The views of a scene show one set of named points, each view turned or mirrored, and shifted as a whole, with a little noise and some points left out.

Scene 1
View 1
kat: -105,-221,-123,-122,323,-57,97,-250,-133,174,74,104,188,272,3,130,-281,120,-22,-63,26,55,-21,226,-118,-105,30,181,251,-172,126,-43,126,-163
Kot: 183,27,-120,86,-93,35,38,-332,-99,74,-40,270,14,-172,-367,-205,-243,172,98,-132,188,-183,-38,167,-187,6,42,27,60,41,122,-118,196,164
Zozoz: -110,-214,-192,-134,241,-49,63,-154,-65,159,87,122,63,241,10,155,-143,105,-17,-151,-10,67,18,144,6,-41,-42,187,280,-238,128,79,51,-84
Lig: -50,-46,-154,-29,132,6,55,-171,-157,71,49,122,4,93,-122,11,-230,224,54,-145,110,-13,-14,172,-63,-46,40,161,153,-90,125,55,165,-1
Nopi: -82,-49,-148,-37,153,13,66,-158,-168,45,74,112,-6,117,-95,29,-237,227,45,-154,101,13,-4,183,-41,-46,42,174,169,-105,125,87,166,-12
fero: -71,38,-184,-5,35,58,54,-47,-150,-10,79,119,-160,35,-132,-3,-136,288,88,-232,118,10,16,120,52,27,4,166,141,-104,116,201,151,104
tiso: -65,-117,-183,-76,144,-12,61,-150,-83,113,74,148,-10,142,-68,75,-150,154,35,-179,35,23,13,152,-8,-16,-14,158,219,-173,129,80,90,-3
zenu: 51,-59,-169,-21,42,12,39,-222,-75,108,36,201,-3,22,-192,-35,-155,155,62,-166,93,-64,-5,155,-65,2,-15,98,165,-101,118,19,121,72
zamo: -21,-73,-209,-49,37,22,39,-123,-65,83,60,182,-89,43,-137,22,-84,173,70,-235,53,-9,32,113,18,28,-53,136,202,-176,120,128,79,98
Fovo: -343,-139,-155,-159,430,-27,92,13,-218,45,177,-65,23,420,182,290,-231,275,-6,-165,18,196,20,197,89,-91,47,318,280,-238,142,254,142,-206
fonur: 58,-150,-225,-80,19,-15,36,-191,24,169,33,247,-41,30,-156,21,-43,51,43,-221,-2,-34,19,99,-2,39,-106,87,242,-209,121,52,9,95
teru: -8,-188,-222,-104,94,-30,33,-183,7,174,57,200,-3,120,-90,83,-57,69,20,-207,-20,5,27,105,19,12,-103,123,262,-243,120,71,11,28
Tasub: 146,12,-127,70,-45,31,40,-311,-109,82,-34,248,29,-117,-331,-172,-249,165,96,-122,174,-142,-32,170,-194,-2,42,39,85,16,106,-105,192,128
Fiba: 72,40,-197,42,-111,64,27,-135,-70,33,24,216,-164,-110,-266,-104,-87,220,108,-247,124,-94,24,98,18,66,-27,81,126,-69,102,117,123,213
Bip: 85,-52,-181,-7,-3,10,46,-239,-53,110,10,236,-6,-40,-244,-79,-169,145,79,-172,97,-83,-12,152,-90,10,-14,60,149,-75,114,-12,120,117
sul: 60,-58,-219,-15,-52,29,29,-136,-31,90,36,229,-133,-36,-213,-29,-53,134,78,-249,56,-47,34,93,22,64,-75,93,186,-153,116,120,63,152
vof: 160,-212,-249,-85,-72,-33,6,-259,121,233,-4,326,-51,-42,-209,-18,52,-46,39,-243,-36,-69,48,55,-5,80,-183,29,280,-255,114,2,-76,170
gav: -2,-119,-171,-65,107,-5,51,-199,-74,129,44,160,14,91,-126,31,-145,132,34,-174,50,-8,4,149,-39,-10,-28,117,211,-148,128,38,89,19
Bikev: -266,-145,-253,-165,238,0,58,82,-86,66,183,19,-159,304,139,277,-16,204,9,-293,-58,174,75,79,224,26,-83,276,325,-340,137,370,-2,-49
saguk: 135,-44,-111,40,34,10,65,-374,-121,128,-36,247,122,-60,-308,-139,-296,151,67,-73,170,-138,-56,222,-235,-57,69,44,94,4,111,-162,205,60
Kofe: -60,-48,-113,-20,201,9,81,-217,-199,71,58,109,78,128,-122,13,-312,239,37,-86,133,-13,-35,218,-125,-72,89,170,153,-53,123,-6,216,-48
View 2
tiso: -106,30,-2,63,-98,-161,-72,-58,-17,5,26,-92,-309,136,-94,29,45,-195,117,-14,58,-18,-36,36,-39,4,-6,207,117,80,124,211,-4,-72
Kot: 237,-245,-32,206,-14,47,-122,147,-24,178,124,-46,-14,29,-14,-75,-43,-76,-65,-44,173,72,-66,113,167,21,-97,49,178,116,24,-243,169,-44
fero: -13,-34,-134,67,-37,-42,-118,-93,-52,-44,14,-52,-123,26,-3,61,-85,-90,159,-110,20,124,-52,-136,-70,-86,-125,226,181,23,43,58,61,-138
Tasub: 200,-211,-21,204,-19,49,-119,130,-18,173,117,-60,-55,63,-15,-75,-35,-101,-54,-12,163,57,-64,120,156,15,-85,68,168,132,41,-205,151,-49
zenu: 63,-94,-11,93,-77,-80,-88,28,-42,52,58,-54,-173,75,-48,0,-2,-121,40,-32,107,47,-58,76,45,12,-31,127,146,71,81,0,83,-63
zamo: 21,-52,-34,14,-76,-133,-72,-50,-67,-64,13,-9,-178,53,-36,58,-17,-102,105,-69,35,98,-51,-6,-39,-13,-26,170,168,-9,93,69,66,-90
gav: -13,-33,1,68,-82,-133,-75,-14,-41,15,42,-58,-255,108,-72,24,18,-166,73,-24,73,26,-38,65,-4,6,3,156,140,58,112,106,50,-61
kat: -175,70,56,156,-110,-149,-81,-35,44,142,72,-211,-437,243,-159,-28,121,-300,116,80,121,-143,-23,137,18,9,20,229,65,181,153,277,-43,-26
Lig: -46,-31,-57,159,-56,-37,-105,-39,-4,90,59,-136,-204,108,-66,-1,-7,-163,111,-17,97,3,-54,-7,-7,-41,-85,206,136,130,73,81,38,-80
Kofe: -73,-28,-54,221,-47,-7,-129,-26,30,172,87,-208,-256,159,-89,-45,16,-209,107,6,116,-62,-38,17,46,-53,-109,227,112,188,80,77,18,-69
fonur: 59,-69,51,-35,-105,-229,-43,9,-84,-69,8,53,-224,71,-59,42,41,-116,24,-56,54,82,-44,114,-8,62,74,89,145,-33,137,68,81,-55
Zozoz: -164,73,44,24,-127,-227,-63,-86,-22,-21,5,-104,-398,173,-115,42,96,-236,132,12,49,-47,-23,76,-68,19,46,216,99,53,156,286,-33,-53
saguk: 144,-188,21,237,-32,37,-113,148,13,232,142,-125,-131,115,-62,-116,23,-163,-57,24,192,-13,-60,175,175,23,-59,60,142,180,59,-148,120,-23
Nopi: -70,-11,-80,133,-58,-43,-111,-74,-16,41,40,-123,-212,102,-59,24,-19,-175,153,-47,53,29,-51,-49,-34,-57,-96,233,143,105,70,121,18,-100
Bikev: -267,179,-79,-100,-127,-298,-68,-272,-75,-236,-75,-51,-386,99,-78,175,17,-173,291,-92,-93,71,-29,-157,-255,-63,7,336,122,-59,156,452,-76,-137
Bip: 115,-138,-1,106,-58,-58,-91,62,-48,68,63,-35,-131,64,-34,-12,-7,-102,5,-38,105,69,-49,91,63,14,-36,95,163,63,83,-63,102,-50
Fovo: -391,232,-91,94,-115,-171,-125,-258,29,-10,-13,-255,-489,216,-141,79,49,-308,334,12,-9,-102,-22,-156,-189,-111,-75,405,69,134,131,495,-142,-114
Fiba: 151,-143,-94,68,-33,-41,-106,13,-95,-38,36,38,-10,-17,24,38,-98,-23,46,-112,55,176,-62,-43,4,-19,-80,110,203,-8,40,-113,143,-117
teru: -51,2,30,-14,-122,-227,-57,-54,-62,-74,6,-24,-279,95,-70,56,39,-150,90,-32,32,50,-43,66,-48,22,54,161,138,-16,141,181,28,-75
sul: 94,-111,-27,-3,-64,-139,-71,-13,-95,-76,17,51,-113,14,-6,63,-45,-54,53,-92,40,152,-42,19,-20,19,-12,106,179,-36,91,-13,108,-80
vof: 163,-123,127,-125,-123,-292,0,80,-139,-119,11,149,-203,45,-41,59,59,-67,-56,-66,63,134,-31,215,37,126,156,3,164,-127,158,8,128,-29
View 3
gav: 134,90,99,-122,-207,-216,16,163,13,-38,-25,-88,13,172,-54,24,87,16,-50,66,159,56,61,-37,181,-11,-42,69,-19,-67,64,10,76,9
Bip: 213,-16,67,-145,-185,-231,89,44,32,-58,88,-143,53,134,-12,-7,107,-34,55,206,229,71,12,6,220,-23,-33,64,-34,-140,8,9,76,75
Nopi: 115,159,56,-182,-224,-151,39,151,19,-18,-55,-148,8,243,11,48,86,-71,26,76,122,30,57,-101,126,-10,-88,56,63,8,110,64,109,-66
sul: 116,95,117,-89,-73,-308,108,118,84,-90,91,-35,-10,181,-35,-49,64,21,44,216,312,74,125,2,188,-31,-34,119,-102,-108,-2,-13,117,130
Kot: 319,-134,-7,-220,-190,-205,150,-112,23,-82,169,-250,104,96,59,-31,156,-138,191,348,279,95,-82,41,260,-42,-53,43,1,-226,-48,42,62,99
teru: 102,101,149,-62,-192,-264,-16,234,31,-51,-28,-2,11,142,-110,16,70,114,-146,28,184,64,112,-10,206,1,-19,100,-88,-69,61,-38,65,58
Fiba: 143,92,67,-133,-35,-290,167,46,107,-84,144,-97,9,213,26,-61,79,-66,173,317,350,76,101,-9,179,-39,-50,115,-69,-121,-12,14,153,141
saguk: 345,-149,-5,-225,-288,-157,81,-65,-46,-46,85,-273,120,78,25,26,162,-117,93,228,158,70,-116,19,260,-12,-41,10,45,-200,-5,61,7,12
Kofe: 171,97,10,-216,-299,-112,15,94,-26,6,-72,-231,32,211,34,78,115,-126,44,73,62,22,-26,-110,147,-9,-90,22,121,-18,115,85,81,-106
zamo: 85,147,112,-105,-119,-259,70,172,72,-62,21,-37,-14,211,-35,-5,52,13,-3,145,248,52,122,-40,157,-23,-49,108,-53,-49,54,0,122,72
Zozoz: 75,168,131,-87,-264,-187,-65,298,-22,-3,-150,-36,-2,195,-105,79,68,80,-203,-107,70,33,104,-83,152,3,-41,80,-5,12,142,1,57,-68
vof: 182,-36,182,-2,-117,-355,34,168,33,-111,100,46,58,44,-150,-46,76,194,-151,146,311,105,104,107,293,-28,39,126,-222,-215,-47,-99,27,218
kat: 146,92,70,-163,-385,-88,-98,236,-87,31,-194,-151,49,157,-73,120,102,18,-181,-124,-37,15,-10,-108,172,20,-60,5,92,-4,153,42,13,-146
tiso: 85,161,112,-122,-241,-181,-16,230,0,-8,-91,-77,-4,201,-53,53,67,19,-109,-15,105,30,83,-86,158,7,-64,78,26,-2,114,25,82,-44
Bikev: -164,456,201,-26,-96,-250,-39,471,110,-12,-192,107,-149,370,-92,44,-32,107,-186,-114,161,-11,298,-163,36,18,-80,150,-43,174,194,-10,190,-42
Lig: 141,120,36,-176,-221,-154,42,129,13,-1,-28,-155,11,223,15,38,88,-80,45,103,134,34,40,-81,145,-5,-78,57,64,-21,84,54,94,-38
Fovo: -93,431,105,-142,-286,-98,-88,413,9,75,-299,-60,-112,386,-38,140,25,-13,-167,-213,-32,-41,177,-237,-1,37,-126,73,141,221,271,75,147,-239
View 4
Fovo: 246,-6,122,146,212,-2,-95,67,-163,473,105,169,124,-173,-344,308,-53,275,-246,73,-56,-288,-157,113,263,292,-138,-122,-49,341,-127,-74,-64,-50
vof: 14,-227,202,28,-213,306,305,-84,-18,-29,-27,46,55,-154,-182,-194,-95,-4,63,-20,-70,-281,120,0,-8,-182,181,29,27,25,224,-86,266,-250
fonur: 47,-176,185,61,-70,202,146,-34,-25,78,40,94,35,-141,-210,-70,-71,8,11,-35,-131,-268,52,-51,69,-87,97,-13,2,50,106,-125,195,-148
saguk: -23,-86,5,246,41,196,-181,-15,-13,-178,105,88,-164,-213,-187,-78,-71,-152,156,-93,-300,-109,170,-231,211,-214,-62,-119,-97,-88,-39,-59,224,-59
teru: 83,-139,166,80,-48,174,126,-30,-52,131,36,96,66,-165,-227,-16,-77,69,-34,3,-94,-278,28,13,99,-22,61,-26,-5,126,83,-93,153,-162
Bikev: 206,-124,275,-14,88,31,175,41,-71,517,64,155,215,-104,-299,181,-53,241,-255,43,-3,-362,-200,133,118,257,52,0,26,271,17,-214,31,-74
sul: 19,-179,206,37,-24,131,119,-1,56,105,75,120,14,-111,-178,-82,-46,-74,28,-100,-183,-262,14,-121,77,-90,112,6,-3,-54,65,-252,218,-38
gav: 65,-107,123,135,23,146,1,-7,-48,101,76,114,2,-160,-221,10,-66,16,-3,-26,-158,-234,29,-59,155,-49,-6,-57,-35,72,12,-100,152,-94
zenu: 26,-122,120,138,25,152,-21,-3,6,44,93,124,-40,-162,-209,-38,-56,-58,41,-67,-213,-202,53,-130,152,-93,9,-52,-46,-6,16,-141,193,-65
Lig: 72,-68,107,162,107,91,-106,26,-42,122,116,137,-34,-163,-233,52,-50,-13,-8,-44,-208,-200,3,-110,203,-5,-62,-81,-58,51,-62,-137,134,-25
Tasub: -43,-116,57,194,40,157,-126,-12,40,-141,126,113,-142,-184,-172,-105,-56,-198,160,-132,-313,-141,136,-272,175,-207,-21,-83,-76,-140,-28,-154,255,-18
Zozoz: 131,-77,124,143,31,150,25,-6,-134,211,49,100,69,-176,-287,95,-90,162,-101,48,-70,-255,-7,70,165,74,-36,-84,-29,238,13,-18,75,-171
fero: 61,-132,215,54,117,28,-2,49,54,233,141,171,13,-99,-203,48,-19,-62,-30,-108,-217,-262,-87,-147,154,32,29,-10,-20,-29,-55,-314,172,63

Which points are out of place in each view (at most two, in the order of its rows)? Write none if all are in place.
view 1 => tiso
view 2 => Nopi, teru
view 3 => none
view 4 => vof

Scene 2
View 1
zag: -97,-192,18,160,-119,82,-199,-70,238,-51,-1,77,376,-83,-101,-272,185,194,-45,-2,132,-236,24,24,-118,-45,-53,134,70,164,-136,-94,352,433
Keret: -23,-49,-24,131,-157,137,-190,-54,70,-52,67,184,387,-53,21,-140,-114,111,81,-121,217,-168,-69,-73,-20,-76,44,122,140,269,9,-125,173,272
Tupa: -54,48,14,109,-130,104,-176,23,-119,-51,116,234,261,38,163,-31,-277,89,108,-156,222,-34,-159,-63,137,-24,55,119,162,218,126,-146,123,62
Nav: -25,38,75,135,-81,113,-75,31,-17,-28,93,184,276,8,0,30,-128,51,93,-74,97,-35,-54,5,58,21,-17,64,157,110,78,-78,78,70
sifis: -229,-68,79,96,-63,18,-204,41,-88,-58,37,140,105,149,183,-163,-18,172,-59,-28,177,23,-206,90,184,74,-106,120,54,18,49,-134,346,93
rud: -90,-7,145,149,-21,51,-35,46,41,-27,41,77,175,78,-56,-9,89,72,-17,38,-10,22,-21,129,42,98,-146,0,86,-94,22,-29,198,42
nopo: -123,-15,38,119,-115,65,-188,15,-90,-65,87,184,214,74,157,-107,-162,130,42,-105,219,-24,-172,-12,151,-2,2,129,121,167,89,-142,221,117
gug: -282,-78,21,55,-130,1,-325,28,-201,-80,64,211,90,168,380,-262,-203,232,-44,-124,340,17,-328,-16,283,16,-11,215,53,182,119,-221,400,131
bara: -106,107,155,121,-31,47,-20,112,-215,-26,99,186,80,160,108,119,-169,6,53,-42,47,138,-158,78,205,136,-88,11,128,-76,180,-51,91,-180
Giv: 12,96,82,137,-81,113,-48,42,-45,-20,110,189,294,10,-10,88,-187,21,138,-92,74,-15,-49,-15,64,28,-1,48,154,104,122,-41,28,13
pudaf: -181,-2,94,100,-60,45,-164,59,-145,-49,61,182,124,141,179,-77,-128,119,9,-58,169,55,-214,48,189,62,-61,107,90,48,119,-133,250,-2
Tazov: 72,4,96,201,-58,150,27,-31,232,-5,48,77,409,-118,-278,28,116,13,92,33,-61,-145,160,60,-168,2,-43,-10,137,23,-50,24,50,215
sitim: 360,170,130,257,-20,291,270,-6,318,70,123,97,623,-275,-581,365,-8,-219,295,17,-238,-190,376,-5,-337,-9,22,-141,290,23,-13,157,-328,88
bati: -340,-215,62,93,-83,-35,-315,-5,5,-84,-9,90,77,150,197,-372,155,286,-174,-11,229,-28,-223,104,147,58,-128,181,-26,42,-24,-176,551,273
Ziran: -111,-58,-45,90,-164,98,-276,-21,-36,-66,85,220,305,15,183,-195,-211,189,63,-141,306,-127,-175,-84,103,-57,79,186,123,297,52,-191,242,234
gir: -69,-69,-31,123,-152,110,-227,-36,63,-63,67,171,363,-22,51,-182,-90,158,44,-109,235,-164,-94,-49,5,-67,53,143,120,245,-13,-147,242,294
Todu: 35,222,183,147,12,95,112,125,-199,16,142,194,152,109,1,311,-263,-95,166,-44,-41,170,-61,50,166,135,-61,-50,201,-83,233,5,-116,-277
Tiz: -154,-101,64,148,-76,59,-178,-15,88,-54,32,103,237,32,6,-181,104,166,-40,11,107,-98,-70,76,11,28,-93,100,64,57,-31,-95,313,239
Feb: 131,101,33,162,-105,194,-16,5,35,-12,124,211,441,-102,-88,120,-242,-32,214,-126,83,-120,24,-95,-36,-32,89,34,231,214,106,-39,-91,83
View 2
Todu: 54,104,-145,-239,-130,-73,125,318,-232,-42,176,-171,179,-257,-178,-115,-73,-230,-3,235,21,27,-9,-72,122,-12,36,136,3,37,21,-116,126,205
Ziran: -117,155,-110,-187,-251,-257,-26,-136,474,84,-348,-133,173,93,-333,-216,-49,-74,-173,-297,-16,-356,-270,155,216,-7,35,-155,213,84,-32,115,112,-117
Tupa: -67,133,-77,-270,-209,-212,40,60,244,32,-141,-144,189,-32,-277,-187,-99,-149,-104,-120,-1,-224,-181,54,194,-3,45,-40,149,50,13,22,141,-9
gug: -66,140,-126,-172,-142,-218,115,-170,412,73,-224,-171,397,64,-273,-177,-260,-77,-408,-212,-228,-366,-315,54,54,5,-110,-59,5,148,-151,74,286,-161
Keret: -118,128,-191,-100,-246,-217,-74,-65,318,68,-322,-120,67,22,-292,-171,101,-103,-31,-203,97,-262,-182,199,250,-9,92,-158,221,58,3,100,45,-54
gir: -129,128,-231,-47,-235,-204,-101,-119,348,74,-370,-134,74,16,-297,-181,132,-78,-36,-211,101,-274,-180,219,233,-10,77,-173,235,101,-18,125,30,-49
nopo: -79,134,-160,-151,-175,-173,37,-49,249,50,-195,-152,227,-22,-261,-167,-92,-107,-178,-112,-49,-246,-192,74,143,4,-2,-59,86,100,-65,52,157,-49
pudaf: -32,116,-210,-112,-121,-139,92,-28,160,39,-125,-177,298,-65,-225,-153,-138,-105,-247,-36,-122,-223,-199,35,65,5,-47,-11,5,124,-103,27,203,-45
rud: -48,45,-399,148,-68,-34,-4,-39,-40,48,-121,-195,163,-159,-164,-76,132,-90,-99,101,-2,-113,-67,140,82,-8,5,-51,-13,148,-89,47,78,17
bara: 10,80,-204,-144,-93,-89,141,136,-88,-2,51,-185,295,-174,-183,-117,-122,-166,-174,147,-80,-91,-99,-51,68,-1,-41,85,-51,99,-65,-38,195,76
Tiz: -105,86,-389,121,-115,-111,-45,-173,196,87,-299,-171,154,-46,-236,-127,127,-45,-154,-93,-9,-244,-148,208,110,0,16,-163,66,177,-107,136,73,-91
zag: -168,79,-436,212,-161,-130,-160,-275,317,107,-455,-141,41,11,-265,-128,272,-11,-53,-192,87,-272,-153,312,186,-17,95,-268,168,163,-80,209,-9,-112
Giv: -52,108,-181,-154,-189,-149,13,129,41,19,-87,-149,116,-114,-236,-152,16,-170,-8,21,77,-108,-91,64,190,-20,80,-10,131,43,22,-2,86,77
Tazov: -113,70,-419,172,-155,-64,-161,4,-22,47,-237,-141,-56,-155,-211,-84,350,-98,168,50,216,-72,-1,257,255,-27,167,-134,153,90,23,80,-92,85
Nav: -71,114,-204,-90,-171,-133,3,47,95,33,-132,-146,129,-88,-244,-131,43,-141,-34,-18,56,-138,-109,101,177,-22,59,-43,121,66,7,39,71,36
bati: -112,84,-401,163,-51,-136,24,-346,355,123,-385,-203,340,23,-236,-115,-27,5,-412,-161,-210,-365,-278,191,-3,17,-112,-166,-62,240,-238,191,203,-217
Feb: -72,142,-110,-220,-268,-191,-71,181,87,-1,-139,-99,-11,-102,-279,-166,123,-185,161,-44,205,-100,-48,100,323,-22,167,-53,253,-17,112,-9,-11,108
View 3
Tupa: 269,110,209,58,74,223,94,164,162,73,133,112,-70,-82,-47,-249,31,-15,104,85,-73,-30,132,-57,-85,128,31,-180,-22,-148,194,-50,-82,-131
rud: 11,165,68,306,103,-119,45,-29,70,17,236,-7,-163,-60,-47,-12,-170,45,4,279,-30,111,45,-24,-59,-18,-82,-85,-52,25,-68,61,-2,-173
bati: 450,291,178,133,201,-20,84,-159,-3,-210,126,-129,191,-279,-143,-17,-136,128,190,164,58,-19,271,-53,-163,-171,55,-51,-168,147,-235,-83,-162,-70
Giv: 62,91,138,179,48,113,56,161,156,133,228,108,-228,8,-7,-166,-27,7,22,162,-86,31,50,-33,-33,101,-41,-189,38,-130,191,8,-7,-184
gug: 542,220,211,-3,153,191,142,19,131,-120,8,-1,232,-236,-147,-211,-8,-20,191,95,1,-66,236,-16,-186,73,94,-42,-248,-74,-29,-135,-170,-19
gir: 266,128,273,117,118,204,39,48,52,38,289,-17,-141,-133,-28,-172,-32,210,138,3,-13,-72,242,-124,-24,-144,48,-304,208,51,77,-23,-141,-229
Tiz: 204,191,186,185,135,-3,36,-49,33,-42,255,-66,-68,-137,-61,-70,-120,153,103,157,6,9,193,-72,-77,-158,2,-152,38,85,-89,-8,-97,-170
pudaf: 264,180,144,125,94,74,116,51,132,-19,89,46,29,-127,-89,-148,-59,-41,82,193,-34,26,110,-4,-124,114,0,-48,-176,-108,28,-45,-61,-88
bara: 58,131,27,192,64,-14,119,116,183,63,96,113,-90,-15,-73,-111,-64,-141,-24,311,-81,110,-43,41,-109,254,-85,-14,-233,-194,113,15,25,-84
zag: 250,191,267,205,155,40,-13,-80,-51,-32,366,-117,-149,-169,-25,-56,-114,332,167,46,36,-56,295,-140,-35,-340,31,-288,246,201,-106,15,-132,-254
Todu: -85,62,20,219,13,4,104,186,239,167,129,184,-241,52,-37,-145,-46,-186,-80,326,-122,136,-123,39,-80,333,-116,-37,-196,-269,229,56,87,-115
nopo: 311,154,194,71,105,169,85,82,132,7,142,48,-11,-133,-74,-189,-18,13,104,110,-21,-28,166,-65,-87,48,33,-139,-63,-89,74,-69,-94,-119
sifis: 304,216,142,133,119,14,104,-34,82,-87,106,-32,82,-178,-107,-79,-110,24,106,217,-4,22,142,-12,-141,12,10,-32,-187,-20,-89,-60,-99,-75
Ziran: 429,149,273,13,125,289,78,95,116,10,153,31,4,-161,-66,-248,37,99,176,-4,-24,-110,257,-91,-88,-35,93,-244,43,-49,110,-96,-164,-137
Keret: 283,119,271,93,114,214,45,90,70,70,266,18,-140,-114,-19,-199,-5,173,131,3,-20,-69,212,-107,-36,-114,50,-295,180,3,113,-15,-118,-220
sitim: -503,-44,113,420,-22,-31,-92,235,86,410,591,140,-800,240,163,-77,-80,224,-151,158,-133,115,-112,-125,141,-109,-184,-454,550,-26,332,249,151,-462
View 4
Ziran: 212,-21,-15,127,155,68,303,-119,-356,-102,148,274,63,127,98,-90,29,-12,-251,-31,139,-126,-132,-28,266,97,-158,-121,-87,-174,203,-141,-60,-43
Todu: -22,-140,34,-35,26,-161,-6,64,144,-169,-178,-394,11,100,-16,155,47,58,21,-138,-241,-279,12,-82,-5,49,-100,91,77,-111,140,239,130,-160
Tiz: 76,-236,105,-87,106,67,158,-29,-266,120,94,351,57,128,204,35,-42,-82,-184,91,80,-183,-84,57,108,-36,-32,-27,21,52,160,-203,8,-126
zag: 97,-310,122,-99,159,134,249,-90,-377,152,122,520,-21,231,340,38,64,-56,-201,243,215,-226,-194,103,102,-117,-111,-124,33,92,124,-302,-39,-87
Keret: 160,-171,30,67,163,69,292,-93,-320,-65,67,239,-27,220,188,11,128,50,-199,89,154,-233,-175,-18,179,-9,-224,-143,-34,-112,155,-147,-50,-64
gug: 192,70,-27,86,84,24,214,-90,-304,-60,253,311,213,-43,-48,-148,-198,-130,-328,-157,27,44,7,-24,323,219,45,16,-142,-172,270,-167,-16,-104
rud: -25,-283,125,-165,47,-23,54,32,-86,104,-8,134,46,92,167,121,-38,-82,-82,48,-71,-209,-38,45,30,-62,23,49,89,92,133,-74,74,-162
sifis: 82,-100,66,-66,50,6,114,-34,-203,73,141,261,172,-2,50,-21,-158,-146,-215,-72,-19,-47,6,24,194,97,65,50,-22,-35,197,-140,37,-146
gir: 157,-197,53,52,168,85,286,-90,-350,-24,96,312,-28,223,234,1,119,34,-199,120,185,-230,-197,11,164,-41,-206,-150,-21,-70,137,-189,-68,-64
bara: 19,-92,34,-24,30,-112,29,31,47,-112,-66,-205,69,33,-23,55,-43,-6,-73,-176,-175,-168,47,-54,77,102,-16,101,22,-116,176,126,98,-156
pudaf: 88,-60,34,-20,62,-29,116,-18,-151,-25,77,111,137,6,9,-13,-115,-77,-191,-106,-57,-88,9,-24,191,102,6,53,-40,-98,215,-53,44,-122
Tupa: 155,-38,-13,109,118,-13,212,-63,-203,-168,53,38,53,121,44,-32,48,43,-193,-87,27,-163,-77,-57,204,104,-158,-61,-64,-206,200,-26,-10,-64
sitim: -73,-547,147,-136,134,-24,126,36,24,-72,-353,-291,-363,483,443,380,496,273,188,347,21,-692,-285,1,-230,-344,-447,-151,251,90,-62,133,55,-77
Tazov: -20,-419,139,-154,126,34,136,10,-146,85,-102,110,-124,291,349,196,195,54,-16,244,70,-414,-182,58,-48,-199,-206,-92,146,112,55,-94,18,-105
Giv: 67,-157,37,25,85,-34,138,-36,-97,-108,-58,-63,-15,168,109,72,93,62,-78,-19,-36,-259,-87,-40,92,16,-174,-41,19,-98,133,50,37,-99
Feb: 105,-207,13,79,148,-13,231,-55,-136,-173,-97,-109,-131,273,186,97,260,170,-50,60,50,-375,-165,-58,72,-38,-324,-122,38,-153,103,43,-4,-48
Nav: 82,-172,38,-2,99,-15,157,-22,-154,-67,-15,25,-7,164,134,58,66,23,-109,1,-1,-242,-96,-22,102,12,-136,-32,20,-84,142,-5,26,-99
nopo: 134,-69,27,59,103,2,199,-57,-232,-72,99,156,73,76,57,-29,-21,-22,-202,-64,28,-114,-55,-28,205,81,-85,-38,-51,-134,206,-86,-22,-91

Which points are out of place in each view (at most two, in the order of its rows)? Write none if all are in place.
view 1 => gir
view 2 => Ziran
view 3 => Todu
view 4 => bara
